A landscape with many peaks, sampled at points; each row gives a point and its height.
From any point a climber steps to the highest of the 2 points nearest to it. It stops when none of these is higher. Distance is the straight distance between rows; heights are no part of it.
Z_387: [  3   9 -13 -21   7 -11 -24 -19  10  -7 -11  10  -2 -15   1  16  -1  19
   8  22  28 -27]  height 33.8
Z_111: [-26  11  -2  -9  13   8   9  -9  -1   8 -11  -9  -6   4  11  -3   5 -14
  24 -19  19   4]  height 46.8
Z_131: [ 31  -4 -24  33   8 -18 -17  28   3   5  -3  -4 -11  20  12  24 -12   4
 -17   5  -6 -20]  height 53.9
Z_232: [ 14  11 -18  30  -4 -17 -42  12  10  16   5 -24   4  13  10   4 -10   2
  -4   5  -8 -13]  height 31.1
Z_147: [ 41   6 -14  20  -8 -19 -39 -10  29   8 -21  -6  -4   0   4  18 -24  17
 -11  17   5 -16]  height 44.9
Z_184: [ 15  -1  26  28 -11  -7   9  26  -4  18  12   9   0  15  -3  -5   8 -14
  10  -7 -23   5]  height 64.7
Z_471: [  5  10 -14   4   4   9  -3  -1  -4   4  19  10   7 -32   8 -20 -18   6
 -10  -3 -30  13]  height 43.0
Z_212: [ 19  23 -15 -19 -20 -26 -18 -23  19  -1 -25  -7  -6 -32 -11   3 -16  30
 -12  20  -3  16]  height 21.4
Z_308: [  1   4 -15  15  11  -1  -3   4  -6  14  20  -9  -7  -9  14  13 -11   2
  -1 -11 -11 -10]  height 34.6
Z_452: [ -1   3  11 -20  14  23  -3   9   5  -6  15  14   0  -5 -13 -17   8   4
   0   4  18 -17]  height 61.4
Z_944: [-33  -2 -12 -23  15  16  14  10 -15  -4   9   7  -9   4 -15  -9  21  -3
  12  -5  25  -8]  height 33.3
Z_477: [-18  -4  26  11  -1   2  35  17 -21  -4  11  21   6   3  -1   3   5 -17
   7 -14 -39   3]  height 55.8
Z_231: [  8  21 -19 -10 -14 -22 -40 -32  10 -12 -45  -7   7 -11  -1  11  -4  35
  13  33  16 -11]  height 32.4
Z_178: [  1  35 -32 -17 -15 -35  -6 -21  27 -19 -29 -15   3 -23   6  18 -11  22
 -19  20   7  -9]  height 7.3
Z_341: [-20  27 -23 -17  23  12  -6 -13   2   0  -6   9  -6 -16  -3 -21   8   6
  11   0  29  -3]  height 21.0
Z_830: [-19  -2   6 -10  14  12  14   4  -8   6 -17   8 -11   9  -1 -10   8 -20
  28 -19  16  22]  height 42.7
Z_502: [ 10  27 -41   6  -5 -31 -29   0  19 -19 -42 -12   2   6  12  20 -21  22
 -12  25  -3  -8]  height 2.7
Z_213: [-11 -13  18  -4 -22 -24   5   4 -21  12   5 -12  -5  26   3  29  -5 -13
  27  -1   9  16]  height 32.6
Z_818: [ 41 -28  17   5  -7   7 -18  -9   9   3  -2  -3  10   0  -3  -6  -5  21
 -13  15  -7  -9]  height 50.7
Z_574: [ 32   4 -24  23  10 -16 -21  11   7  -2   6  -2 -11 -12  15  20 -17  13
 -19  11 -14 -18]  height 57.2
Z_495: [ 12 -11  -6  14   9 -22 -22   6  -8  10 -10 -14  -6  23  12  25   1  -3
  21  -1   7 -10]  height 57.0
Z_483: [ -7   2   5  -6  21  13 -13  12 -17   8  16  23 -11  -7   0 -10 -18   8
  12 -10   9   3]  height 49.9
Z_104: [ -5 -10 -19 -34   4  19   4 -13   8  -2  12  34  14  -9 -11 -29   2 -10
   4  -3  41  -1]  height 26.0
Z_339: [ 42 -20  16  38 -20 -28   5  38  -3   3 -11   2   1  44   2  13   9  -5
 -10   5 -16  -2]  height 68.1
Z_704: [-19  -3 -12  17  -1 -12  -2  -3 -11   6   3 -10  -5   4  23  35  -8 -16
  17 -16  -5 -15]  height 37.0
Z_267: [ -9 -11  -4 -28   6  23 -14  -6  -3   1   9  28   5  -5  -6 -28 -12  -5
  16  -8  27  11]  height 18.8
Z_255: [-17  10  34  23 -31  -8  52  21 -37   7  21  14   9   9   3 -10  -5 -10
 -19  -7 -25  29]  height 39.7
Z_971: [-26 -12  25   1 -24  -2  53   9 -27 -16  19  -1  13  11  -8  -5  14  -9
 -18   0 -19  10]  height 36.9
Z_985: [ 37 -21   5  33 -12  -1 -22   5   8  22  -7   2  -8  12   1  12  -4  -6
   5  -5 -11   3]  height 50.9
Z_575: [ -9   7  -1  -9   1  13 -11 -18  20  -2  -8  -5   1 -10  -5   4   8   3
  -5   4  30 -15]  height 40.2
Z_179: [  9  17 -28   9  11 -19 -22 -13   8   0 -22  -3 -13 -16  12  27 -10  19
   1  14   7  -7]  height 65.6
Z_939: [-13  -2   7  21   6   8  33   8 -14   4  13  14  -5  -1   9  -4  -6 -23
   6 -21 -36   5]  height 57.1
Z_662: [-12 -28 -20 -15   0  13   9 -16   1  -7   8  -4   8  -6  -9   2  27  -4
 -12   4  16  -9]  height 31.5
Z_983: [ 23 -36  28  21 -15   3  -5   9 -10  -3   0  -1   2  13  -3  10   2   7
 -13  -1  -1   2]  height 55.1
Z_29: [-12 -16  20  -5 -12  11  23  18 -22   0  13  11  14   8  -3 -21   3 -11
   6 -10 -20  32]  height 48.0
Z_767: [ 37  -7   1  26   9  -1 -13  19  -7  17   9   6   0   6   1 -12  10   6
  -2   3 -34   2]  height 48.3
Z_743: [  3  22 -22  21  -1 -15 -27 -10  14  11  -5  -9   0  -6  16  21 -12  -5
   9  -3 -22 -12]  height 37.7
Z_744: [ 19  22 -11  -6  -2 -24 -40 -23  18   7 -20 -10  10  -6  11   9 -13  14
  17  21 -10 -11]  height 26.4
Z_258: [ 26 -12  -8  30   3  -6   1  23  12  -9  -8  -6   9  18  15   9   7  -3
 -24   4 -35 -12]  height 52.8
Z_596: [ 12  11  -5  -6   5   5 -26 -12  22  -3 -20  -4  -7  -8 -14  -4   3  22
  -8  15   9 -16]  height 38.6
Z_605: [ 15  16  -9   7   6  10 -27 -10  16  24  -4 -11  -5 -13   4 -23 -16   7
   5   0  -2  19]  height 33.9
Z_785: [  4   7  24  10 -17 -27  29  20 -14  18  19  -6  -5  27   4   6  -5 -28
  17 -10 -21  19]  height 41.7
Z_950: [-13  25 -24 -12   1   8   8 -30  28   0 -12 -11  -5 -29  -1 -10   7  -2
 -20   2   8   0]  height 7.1
Z_498: [ -3 -14  11  10  -5  15  10   3 -12   1  21  -2   6  -8   8  -3  -4  -4
 -12 -14 -11   0]  height 50.4
Z_346: [-14  10 -27 -28  -2   3 -13 -22  15 -11   2   3  10 -31 -11  -2   5  14
 -17  15   3 -10]  height 38.1
Z_389: [ -6   2  10  10   8   7   2  24 -16  10  14  13 -15   5   0   1  -9  -2
  15 -16   8   5]  height 46.1
Z_133: [ 14 -17   0  -1  18   1 -14  -2   2  -7 -15   4 -16   3  -4  22   6  16
   4  13  17 -17]  height 29.9
Z_164: [-31   5  -8 -23   8  16   7  -6   0  -3  10   8   6  -6   5 -22  -8 -19
  14 -14 -12  -4]  height 54.7
Z_242: [ 30 -14 -28  19   8  -7  -9   6  23 -17 -16 -13   5  11  16  14 -13   1
 -32   9 -21 -11]  height 56.0
Z_510: [ 23 -10  33  24   4  11  -3  17  -6   4   1  18  -1  -2  -9 -10   9  12
  -6  -2 -13   5]  height 60.6
Z_18: [  2  26 -28 -11  -2 -16   1 -29  31 -11 -24 -16  -6 -26   1   7  -1   9
 -21  13  12  -2]  height 9.7
Z_857: [ 31  19  -3  -2  -4  -6 -34 -21  17  23 -12  -3  -9 -19  -4 -12 -24  25
   4   7  -2   9]  height 30.5
Z_19: [-13  -1   1 -16   2  11 -30 -19  -9   9 -11   1   7  10   1  -8   5  11
  36   4  39  -5]  height 54.2
Z_561: [-24   7  -4  17   6   4  22  -2  -2  -1   0  -3 -12  -2   4  11 -10 -27
   9 -20 -32 -15]  height 58.8
Z_270: [  7 -21  31 -15  -6  -1   3  10  -6   0   1  -3   3  20 -10  -2   6  -1
  13   1   7  13]  height 57.6
Z_208: [-16   1  20  -1 -21  -4   8   8  -8  13   5 -19   5  26  -2   0  -6 -27
  20 -18   1  29]  height 48.9
Z_697: [ 13  -8 -20  -6  14  -7 -19   0   5 -18 -10   0  -3  -6  -1  20   1  16
 -10  21 -18 -13]  height 51.2
Z_766: [-29   2  29  -9 -30  -2  48  10 -34 -15  18  15  21  12  -8 -21   4 -11
 -15   2 -15  35]  height 39.6
Z_273: [ -6  16  -4  -5   2   4 -38 -23   0   4 -23  -5   1  -2   2   3   5  25
  24  15  38  -9]  height 45.8
Z_556: [-33  -9  13 -21 -10   9   8  11 -23  -2   8  10  -3  16 -11 -10   0  -9
  19 -13  21  21]  height 29.1
Z_167: [ -2  -2  11  23   6  -8  29  20   0  -8   3  -9  -3  11   7  14  10 -18
 -11  -9 -32 -19]  height 48.4
Z_820: [-20   7  38   1 -20  -9  31  22 -17  -8   6   1  -5  25 -16  12   6 -11
  -4   1  -2  20]  height 39.3
Z_768: [ 11  10  11  13   1  -3 -26  -7  24   7  -8 -12  -1   1  13  17 -15   2
   0  -3  13 -22]  height 38.2
Z_775: [ 16 -21   5  12   1   0   6   1   7  -5   6 -15   1  -1  13  13  -1  -3
 -15  -4  -6  -6]  height 52.6
Z_206: [ -5  34 -11 -10  23   7  -8 -11  11  10  -6  -5  -8 -18   1  -7  -8  16
  10  -2  17  -1]  height 19.2
Z_227: [ -1 -12  24  14   1   6  34   2  -2 -16  10   2  22  -5  19  -4  13  -9
 -22  -3 -35  -8]  height 47.9
Z_72: [-18 -11  13 -13 -16 -12   7 -11  -5   2   0 -14   3  14  11  25   1 -18
  19  -8  26  -1]  height 34.5
Z_518: [-17  -2  11  -3  -6  16   0   0   2  -5   8 -12  -2   0  -5   5   8   0
 -11  -9  31  -9]  height 44.5
Z_613: [-10  -9  17 -12  -3   2   8   6  -6   3  10 -23   3  16   1  -3   4 -15
  11 -13   5  13]  height 53.1
Z_272: [ 19 -12   1  -5  13  21   7  -3  10  -4   3  20   5 -25  -4 -17   9  13
 -18  17 -13   5]  height 48.5
Z_453: [  7   3  -8  13  11 -21  10  11  -9  16   5 -24 -12  20  12  12   5 -21
  19  -7 -13  -2]  height 44.6
Z_521: [-17  -3  -5  -5  19  19  35  -2  -4 -13  19  23   1 -25   3 -22  -1  -9
 -15  -5 -19 -12]  height 43.3
Z_107: [ 16 -16  32  -2  -9 -14 -12   8  -6  15  -2 -15  -3  29   0   6  -4  -5
  26  -3   8   5]  height 54.0
Z_25: [  8  17 -28 -17  -6 -17 -12 -40  21  -5 -31  -5   5 -27   5   7  10  20
  -2  24  31  -2]  height 13.1
Z_376: [-20  28 -40 -13   5  -3  -4 -27  16  -7 -14 -22   4 -19   0   1  18  13
 -16  18  32 -22]  height 24.6
Z_51: [ 10  -4  -4   7  15   3 -13   5  -2   4 -10   9 -24 -10  -8  12  -2  20
   3   0   9  -3]  height 29.0
Z_590: [ 13   3  24  14  16  15   1  22  -4   2  12  30  -5 -11  -1 -14  -5   4
  -4  -3 -13   0]  height 57.4
Z_940: [  9  -7  49  17 -13 -14  18  34 -18   0   5  11   4  23  -4  -4  15  -2
   4   4 -23   7]  height 70.0
Z_118: [  8 -10  22 -12  11  16  12  11  -5  -8  22  10   6  -6  -9 -19   6   4
 -14   7   8 -12]  height 55.9
Z_17: [  3   8   1  12  11   7  -8  11  15 -22  -4  -2  -3  -9  -6   5  11  11
 -23  10 -22 -25]  height 45.9
Z_511: [ -1  11  13  25  16   5  15  17  15 -12   2  -2  -3  -1   0   2   9  -3
 -19  -5 -31 -21]  height 47.5
Z_503: [  5 -27   6 -17   7   1  14   8   5 -22  -8  -3   1   9 -11  12  27  -5
  -6   7   4 -17]  height 32.7
Z_155: [ 28 -18  -1  25  -7 -19 -14  17   0  17  -3  -8  -9  26   8  19  -2 -13
  10  -4  -4  -1]  height 53.7
Z_885: [-35  -8   4 -24 -18   3  23   6 -22  -3  12  -3   3  18 -17  -5  13 -12
   8  -7  40  17]  height 25.0
Z_913: [ 10 -12  12  24  -4 -14  28  21  -2 -10  -3 -19  -2  26  15  27   5 -14
 -18  -5 -22  -4]  height 49.4
Z_280: [  8 -11  21  13 -36 -28   4  13 -22  17   6  -9  -2  34 -12  28  -3 -10
   8   2  -6  31]  height 31.2
Z_315: [-26  23 -23   0   9  18  11 -26  14   1  -2 -11  -3 -18  -2 -14  -8 -10
 -11 -12 -11  -2]  height 5.3
Z_752: [-30   2  17 -15 -18   5  46   6 -17  -7  16  10  -2  17  -7 -11 -18 -26
  -3 -18  25  28]  height 40.7
Z_117: [-12   2 -26  -8   4  -1 -11 -10   7 -20   2  -5   1 -17   2  15  -2   1
 -16  12  -7 -21]  height 47.1
Z_466: [ 30  -4  -8   3  19   0  -8   7  -7  17  10   2  -7   1   0 -15   0   1
  14   4 -28  11]  height 46.4
Z_464: [-34  15  -8   6   9  11   8  -6  -3   4  14   8  -2  -9   8  -8 -22 -17
  14 -21 -25 -10]  height 61.5
Z_157: [ 23  21  -7  14  -4 -15 -34  -4  29   5  -6 -23  -3  -4  10   9 -24  18
 -13  11   7 -15]  height 41.2
Z_307: [ 22 -13  22  21   5   4  23  13   1  -2   7   4  10  -3  13  -5  15  -7
 -11  -2 -33   0]  height 49.2
Z_268: [  2   4  16  -2   9   6   2  13  -3  14   1   5   3  12   3 -12  -2 -18
  25 -12 -20  12]  height 56.9
Z_297: [  6  -9  26 -23   7  19  24  10  -3 -13  20  18  24  -6  -3 -34   7  -5
 -10  -2   1   2]  height 51.6
Z_722: [ 12  -7 -10 -28   8  26  -1 -14  13   0  -1  27   7 -20 -18 -40   3   9
 -12  10  14  17]  height 40.3
Z_980: [ 19 -15   0 -19  13   9 -23  -8   2   2  -3   3   0  -5 -10  -9  -1   7
  12   6   1  -5]  height 68.0
Z_890: [ 30   7 -12  13   9 -11 -33 -21   4  22 -17 -22  -9   8  11   3  -7  21
  17  10  14  -3]  height 58.2
Z_394: [-13 -11  25  -1   4   2  33  18 -15 -18   4  18  -2   2  -7   7  17  -8
  -6  -1 -19 -10]  height 54.1
Z_870: [ 37 -27  22  43 -28 -17   9  25  -7  12   7   2  -1  31   5  10   4  -4
 -11   2  -6   4]  height 62.3
Z_325: [-10   9  10   4   5  22   0  -1  11  -9   4  16  -3 -25  -8  -2  -1   0
 -14  -2  -7 -13]  height 39.5
Z_62: [-16  28 -31 -20 -16  -6 -22 -29  11  -7  -6  -5   3 -36 -15  -5   4  21
 -16  15  10  -1]  height 28.9
Z_377: [ 29 -25  40  30 -20  -3   2  19 -10   7   7   0  11  14   7  -2   7   1
 -17   2 -14   9]  height 57.7
Z_30: [  2 -23   9  21 -21 -15   7   9 -11  10  17  -8   2  12  13  24  -6 -17
   4 -15 -10   4]  height 39.8
Z_604: [ 20  39 -17 -12   6 -21 -20 -22  23  11 -14  -8  -3 -20  14   4 -17   9
  18  12 -10   4]  height 24.1
Z_132: [-18 -10 -16  -9  10  19  31  -9  -6 -11  16  -3   2 -19  -1 -13  10  -9
 -12  -5 -12  -9]  height 41.1
Z_576: [-10  14 -43 -24  -7 -14  -9 -37  21 -13 -19  -3   7 -23  -8   8  22  14
  -9  25  30 -18]  height 18.1
Z_447: [ -5 -21  15 -20  -6  19  -9   3 -11   5  -3  23   8  15  -3 -20 -17 -10
  28 -18  20  28]  height 13.8
Z_536: [ 20   0 -29  27   4  -9 -19  -5  19  -7 -23 -21  -6  -2  13  19 -10  14
 -26   7  -5   3]  height 60.9
Z_927: [ 13  -5  -3  21  -2  -7 -34  17  12  -6   1 -27   4  20   9  17 -11   7
 -20  -1   1 -16]  height 34.2
Z_854: [  1  11   1  25  10  10  15   5   5  -8   6  10   0 -17   6  -6  -1  -3
 -20  -4 -46 -13]  height 46.5
Z_908: [-16  28 -14   1   4  -6 -25 -18   8   5  -4 -24   5  -5  14   8  -7  -1
  13   0  -5 -17]  height 40.6
Z_955: [ 18  23 -11 -21 -12 -10 -27 -29  15   8 -17  -7  -4 -27 -15 -21 -14  35
  -4  14  14  19]  height 25.7
Z_460: [-12  -7  23   5  -1  -4  13  17  -6  -4   0  -1 -15  15  -5  22   7  -8
   5  -8   6  -5]  height 41.9
Z_813: [ 37  -2  -5  26  -5  -4 -34  -2  14  14  -9   0  -5   3   2  10 -12   9
  -3   2  -9  -5]  height 48.2
Z_194: [-26 -13  20   3 -20  12  36  14 -31 -10  21  16  20   6   9 -28  -7 -13
 -11 -17 -19  31]  height 43.9
Z_764: [ 15  17 -26  17  -2  -8 -12  -9  20  -1 -22 -12 -11 -22   5  15 -16  22
 -32   9  -9   6]  height 66.3
Z_468: [ 17   1 -25  17  25 -15 -21  -1   1   5 -18  -7 -14   9  13  27  -2  11
  17   6   2 -10]  height 60.5
Z_467: [ 20   5   3  -1  12  -8 -20 -23   6  11 -17 -24   5  11  18  11  -4  16
  23   9  34 -11]  height 54.4
Z_916: [-18 -17  33 -11 -21   2  13  13 -15 -10  22  12  12  10  -8   6  -2 -11
   0  -4   2   2]  height 34.0
Z_851: [ 15 -23  13   3   4  -9  24  13   4  -5  -3 -22   0  18   5  15  10 -15
  -4  -3  -7   4]  height 50.8
Z_919: [-34   9  17 -11 -22  -3  38   3 -12   3   7  -7  -2  23  -8  -3 -11 -26
  10 -16   1  33]  height 44.7
Z_844: [ -6 -19  20   6 -25 -18  31  11 -27  -2  15 -13   8  18   3  16   4 -12
  -5  -1 -20  23]  height 43.2
Z_837: [ -3  25  -2   1   6   7 -17  -1  17 -12  -9   4 -10 -23 -16   0   2  13
 -21  11  -2 -16]  height 42.6
Z_190: [-29  -9  12   3 -15  -2  46  10 -19 -21  13 -16  -4  10 -10  15  20  -9
 -21  -5  -4  -7]  height 35.4
Z_326: [  9 -18  20  12 -11   7  -5  21 -24  19   4   7  -1  17  -8 -22  -1  -3
  16 -12  -9  36]  height 8.4
Z_979: [  7  21 -14  -9  14   6  -7 -15  15   8   3   5  -4 -25   5 -22 -16   4
  -4  -4 -14  18]  height 38.7
Z_550: [  0  -8   7 -11  14  15   9  15  -6   1  13  19   8   4   1 -25  -8 -15
  15 -11 -21  19]  height 53.2
Z_282: [  5  37 -11 -16  12 -11 -21 -25  12  13 -14  -8   5 -20  14  -4 -14  17
  20  11  16  -2]  height 21.6
Z_665: [ 18 -29 -13  -2   2   8 -13 -20   8  -7 -11 -15   1  -6   0   9  12   7
  -7  13   2   1]  height 25.8
Z_316: [-24  -7  37 -17 -28  -3  29  12 -23 -15  13  21   5  15 -20   3   7  -7
   0   4  10  22]  height 36.6
Z_505: [ -1   4  13  24  -7  -1 -16  10  11   9   2 -16  -3  12   7  16  -7  -7
  -6 -14   7 -12]  height 36.4
Z_301: [-26 -10  -1   8   4   2  37   6  -9 -17   4 -12  -9   2  -2  11  14  -6
 -19  -7  -2 -19]  height 34.3
Z_415: [ -9   2  19  19  -5 -18   8  26 -16   9   6   0 -20  19  -4  22  -2 -11
  12 -13   5   6]  height 43.1
Z_691: [-36   2   9 -20 -17  11  25  15 -25 -13   6  21  -6  23 -11 -21 -12 -16
   9 -25  25  36]  height 34.8
Z_426: [  3   1   8  13   1 -17  36  17 -14  14  15 -17 -12  22   5   6   1 -22
   3 -13 -19  11]  height 42.9
Z_484: [  8   4   9  21  -3  -6  -6  19   1  21   4   5  -5  11   4   2   3 -20
  19 -12 -31   2]  height 60.7
Z_928: [  7 -21   8   3   1  17  -2   1   7 -12   4 -16  14  -4  -5 -13  20   6
 -20   2 -21   0]  height 43.8
Z_112: [ 10  23 -22   9   7  -8 -16 -13  13   6 -23  -1 -20 -31  -1  12  -8  21
 -12   8   2  10]  height 73.6
Z_663: [  8  -4   0  -3  21  19   2  14  -9   3  19  28  -7 -18  -1 -18 -16  10
  -4  -5  -3   3]  height 53.8
Z_527: [ 36 -25 -19   8  15  -9 -11   3  10 -17 -15  -2   2   2  10  20   0  10
 -15  20 -18 -12]  height 53.3
Z_859: [-31  -6 -13 -18   4  18  31  -1 -14  -7  19   5  -1  -4  -8 -13  11 -12
  -7 -12  13  -5]  height 37.6
Z_287: [-24  -2  23  20 -27   3  45  13 -30   0  22   5  11   8   7 -15 -14 -16
 -10 -19 -26  23]  height 41.3
Z_114: [-19  12 -25 -28  -6  18 -12 -20  20  -4   5  22  10 -29 -21 -19  11   5
 -11  10  11  -2]  height 38.9
Z_382: [ -7  48 -28   2   0 -19 -13 -18   5   7 -18 -15 -17 -30   8   6 -15  27
  -9   7   6   7]  height 62.2
Z_718: [ 15   8 -16  18   5 -10 -24  15  -2  16  17 -15  -2   1   6  -1  -9   4
  -6  -2  -9  -5]  height 32.9
Z_176: [-24  10 -19 -28  19  15   3  -2  -6   3   3  13  -5   1  -8 -25   5  -2
  14  -9  43   1]  height 27.0
Z_10: [ -6 -29  10 -20   3  11  37   9 -11  -8   5  12   3   4 -12  -9  22 -12
   6  -1   5  16]  height 36.7
Z_89: [  1 -16  30   0 -19  -1  22  14 -22  -2  15  -6  19  12   6 -10   2 -18
   0  -7 -27  21]  height 45.2
Z_962: [ -7  11  -4   6  13   1  -5 -14   1  13 -13 -13  -4   4  18  13   5  -7
  28 -11  11  -1]  height 50.3
Z_85: [-11 -29   2 -20  -3   8  25   1 -15 -10   6  -2  -3   5 -10   8  27  -6
   0   0  12   5]  height 34.7
Z_616: [  5  25 -15 -18   1 -15 -32 -31  -1  -1 -25   1   2 -17  -3   3  -3  38
  12  24  39 -19]  height 38.8
Z_81: [  0 -21  11  -8   0  12 -10   1   0   1   1  10   5  -2  -8   2  10  -2
  12   0  -3  -1]  height 62.5
Z_256: [-28 -11  13 -24 -10   3  26 -10  -5  -6  13  -3   7   1   8  10   3 -26
  13  -7  25  -5]  height 36.8
Z_945: [ -5  -1 -27 -17   7   4 -12 -33   5   0 -15  -2   6  -7   0   1  27  18
  14  18  49 -14]  height 52.4
Z_524: [-22 -15   5  -2   2  10  38   2 -16   1  -3   0  -8  12  -5  -2   7 -18
  12 -14  -6  23]  height 39.4
Z_400: [ 24 -34  12  14 -10  14 -22  -4  -2  10   4  -2   2   0  -3   1  -3  16
  -9   3   1   2]  height 52.7
Z_706: [ 12 -17  14   5   0  14 -22   0  -7  26 -11  -3  -7  17  -7 -13  -2   3
  27 -11   0  24]  height 7.0
Z_712: [ -4  11  32  15 -27 -20  45  20 -25   8  18  11   1  20  -1   5  -8 -29
   1  -3 -20  29]  height 40.0
Z_163: [ 25  -9 -11  -8  12  -5 -29 -18  -4  18  -8 -14  -4   4  -2  -5  -4  17
  18   5   7  -1]  height 62.4
Z_68: [ -5 -18  16  -5 -15   8   0  16 -28  14   7  13   4  25  -9 -23 -17  -8
  22 -15  10  45]  height 10.5
Z_290: [ -2   7   8   1   3  -7 -14 -16   8   7 -15 -20   4  10  21  11   2  -1
  24  -4  34 -11]  height 51.3
Z_38: [ 12 -10 -12 -13   9  20  -5 -15   3  -3   4   8   3 -30 -12 -21   4  12
 -15   7  -4  19]  height 44.8
Z_137: [-28   6 -14 -22  10  23  12   5  -6 -13  14  24   4   8   2 -37 -16 -15
   3 -27  21  11]  height 14.2
Z_26: [-35 -13  -8 -18  -9  22  33   9 -14  -9  27  15  14   7 -20 -28  17 -12
 -17 -13  23  -3]  height 32.1
Z_368: [-22  -4   5   9 -13  -5   4   0  -8   9  15 -11   3   9  15  19 -17 -22
  10 -20  -7  -2]  height 38.3
Z_701: [ 30  24 -23  -5 -14 -36 -37 -18  14   1 -37  -9  -7  -8 -10   6 -17  39
   0  27  -8   0]  height 18.5
Z_563: [ -5  25 -42  -7  -3 -22 -19 -14  22 -26 -26 -14   6 -14  11  23 -10  21
 -17  22  -4 -14]  height 5.1
Z_673: [-23  -2 -10 -15   8   1 -13 -17  -9   0  -7  -3   4   3   1   9  19   7
  28   6  41 -10]  height 65.3
Z_288: [ 17  19  -3 -27  16  -1  -2 -13  18  -2  -8  18  -8 -24 -13 -16  -7  14
   2  13  22  -3]  height 55.4
Z_755: [ -3 -14   0  -9  10  -7  -9   3   0 -11  -9  -8  -3  12   4  21  11   4
   5   3  19 -19]  height 31.0
Z_776: [-15  -5 -12 -26  -2  11   3 -15  10   4  11  16  10  -4 -12  -4  17 -12
  10   0  53 -16]  height 35.2
Z_327: [-35  -5  14 -13 -18  15  27  19 -30 -13  19  10   8  13 -16 -31  14  -4
 -12 -11  10  17]  height 25.9
Z_429: [-10  11 -31 -31   1  23  -5 -22  18  -7   1  23  14 -29 -18 -38   1  -1
 -13   3  13  19]  height 67.9
Z_238: [ -3  12  -9   9  12  10  20  -3   1  -3  16  19  -1 -30   5 -13 -15  -1
 -17  -1 -36  -6]  height 45.5
Z_904: [ 26  14 -35  13  10 -31 -16   5  11 -10 -10   2 -10 -12  13  33 -23  18
 -18  11  -8 -14]  height 60.0
Z_392: [ 25 -23  38  18 -15 -16  15  30 -12  -3 -14   2  -3  32  -8  17  13   2
  -3  10 -16   6]  height 74.2
Z_907: [-19  14 -23 -30  19  19  13   5  -1 -11  10  32  -1  -6 -12 -41  -2  -7
  -1 -10  20  -2]  height 19.5
Z_134: [ -2  13 -23  26   9 -13 -11   7  12   3   0  -4  -9  -1  11  23  -9  -8
  -7  -5 -24 -21]  height 36.1
Z_204: [-24   6  -9   5  11   9  16  -7   2  -4  -7 -20 -11  -1   2   9  12 -13
   1 -11   2 -14]  height 32.8
Z_544: [ -1 -13   0 -38  12  18  20   3   4 -12  14  29  20   0 -17 -37  18 -12
  -3   0  12  -3]  height 44.1
Z_513: [ 10   0   2  18  -4  -2 -30   2   5  23  -2   3   2   8   5   5  -2 -10
  25  -5 -31   4]  height 57.3
Z_364: [ 10   7   4   7  25  -9   3  17   7   4  -2  -4 -15   8   8  14   3  -7
  15  -3 -12 -15]  height 46.3
Z_109: [ 22   2  -2 -26  26   9 -10 -10   0   6  -8  15  -8 -13 -15 -21  -3  17
  10  10   9   3]  height 62.6
Z_791: [-20 -13   8 -19  -4   8   8  -4   4  -6  14   3   4   1  -8   6  13  -9
   7  -5  45 -15]  height 40.4
Z_719: [ 24  15  14   2  12  -3 -20   3  18  14  -1 -12   1   7  -1  -8  -4  -2
  15   2  -9 -10]  height 48.6
Z_417: [-23  15 -10  -2  11  32   4  -2   4  -2   6  25  -8 -23 -15 -17   2   4
 -11  -9  10  -2]  height 43.4
Z_189: [-20  16  -2 -22  12  22  -8  -8  13  -8  12  18  13 -12  -3 -30 -15 -12
   5  -6  -9   1]  height 46.7
Z_136: [-18  39 -26   2   0  -6 -10 -17   9   0  -2 -14  -8 -31   1   5 -12  15
  -9   1  -3  -6]  height 54.3
Z_277: [-24  17 -16 -20  11   8  -9 -14   1   2  10 -10   9  -8   7  -8  -2  -5
  14  -4  -1 -12]  height 46.6
Z_199: [-29  12 -29  -5  13   1   4 -22  10 -10  -9 -23  -5  -8   4  12  17   3
  -7   4  18 -25]  height 30.0
Z_63: [  3 -26 -23 -18  -1   9 -18 -28   7  -9  -8  -3   3 -14  -8   7  22  10
  -2   9  17 -10]  height 27.9
Z_248: [-18   2  11  -9   7  25   7  13  -5 -10   6  27   2   0 -14 -25   8  -4
  -3 -13  11   3]  height 51.8
Z_865: [  9   4 -35 -10   2 -12 -30 -11  22 -27 -23 -21   6  -1   2  13  -1  23
 -22  24   8 -19]  height 2.6
Z_588: [  0 -18  13  -7  -1  19  15  -2   2 -16   6   7  23  -9  -1 -11  20  -5
 -22   5 -23  -6]  height 46.0
Z_852: [ 30 -14  11  11  12   6  10  -3   7  -9  -4  12   3 -16   7  -6   8   9
 -20  10 -18  -4]  height 50.5
Z_226: [ 26   0  20   4   1  -7 -16   4   7  23   1 -12   2  26   9  -7  -9  -9
  30  -3   2  -2]  height 51.5
Z_174: [  5 -16  37  10  -3   9   6  28 -19   1   2  17   2  14 -14 -15  16  10
   1   5 -10  11]  height 64.8
Z_283: [-28  -1  29  -7 -16  -6  26  13 -10 -11   0  -5 -10  21 -15  20  13 -12
   6  -5  11   3]  height 40.5
Z_949: [ 32 -22   1  30  -5  -3 -17  21  -4   0  -4  -7  10  12   9   1  11   4
 -16   8 -36  -4]  height 50.6
Z_636: [-15   7 -14 -14  17   0  -7  -3  -1  -4  -2  16 -11 -20  -3  15   3  10
   7   8  20 -22]  height 30.6
Z_274: [  0   2  -6  10   5   2 -23 -11  -1  19  -7   4  -7  -3   6   8  -7  -5
  25 -10   0   5]  height 53.4
Z_214: [ 10 -22  15  28 -37 -25  17  21 -15   5  22  -3   8  25   9  25   1 -19
 -10  -3 -27  13]  height 41.5
Z_488: [ 21  13  -5 -12  -9 -10 -41 -34  15   8 -32  -6   4  -4  -3   3 -12  28
  20  18   8  -8]  height 28.6
Z_917: [-20 -12  18  14  -9  18   6   2  -6   1  21 -16   1  -2   2  -1  -3 -12
 -16 -17  10   1]  height 48.1

For each start below, name the point where the climber stops.
Z_955: Z_775
Z_232: Z_112
Z_341: Z_775
Z_907: Z_775
Z_26: Z_775

Call two points neighbours if one is among the 2 nearest of the other. Go from one point of each pair to the other, from neighbour to neighbour, staying as high as possible. Name the lowest point that can't be avoided.
Z_980, Z_392: Z_962
Z_852, Z_429: Z_722
Z_452, Z_775: Z_325
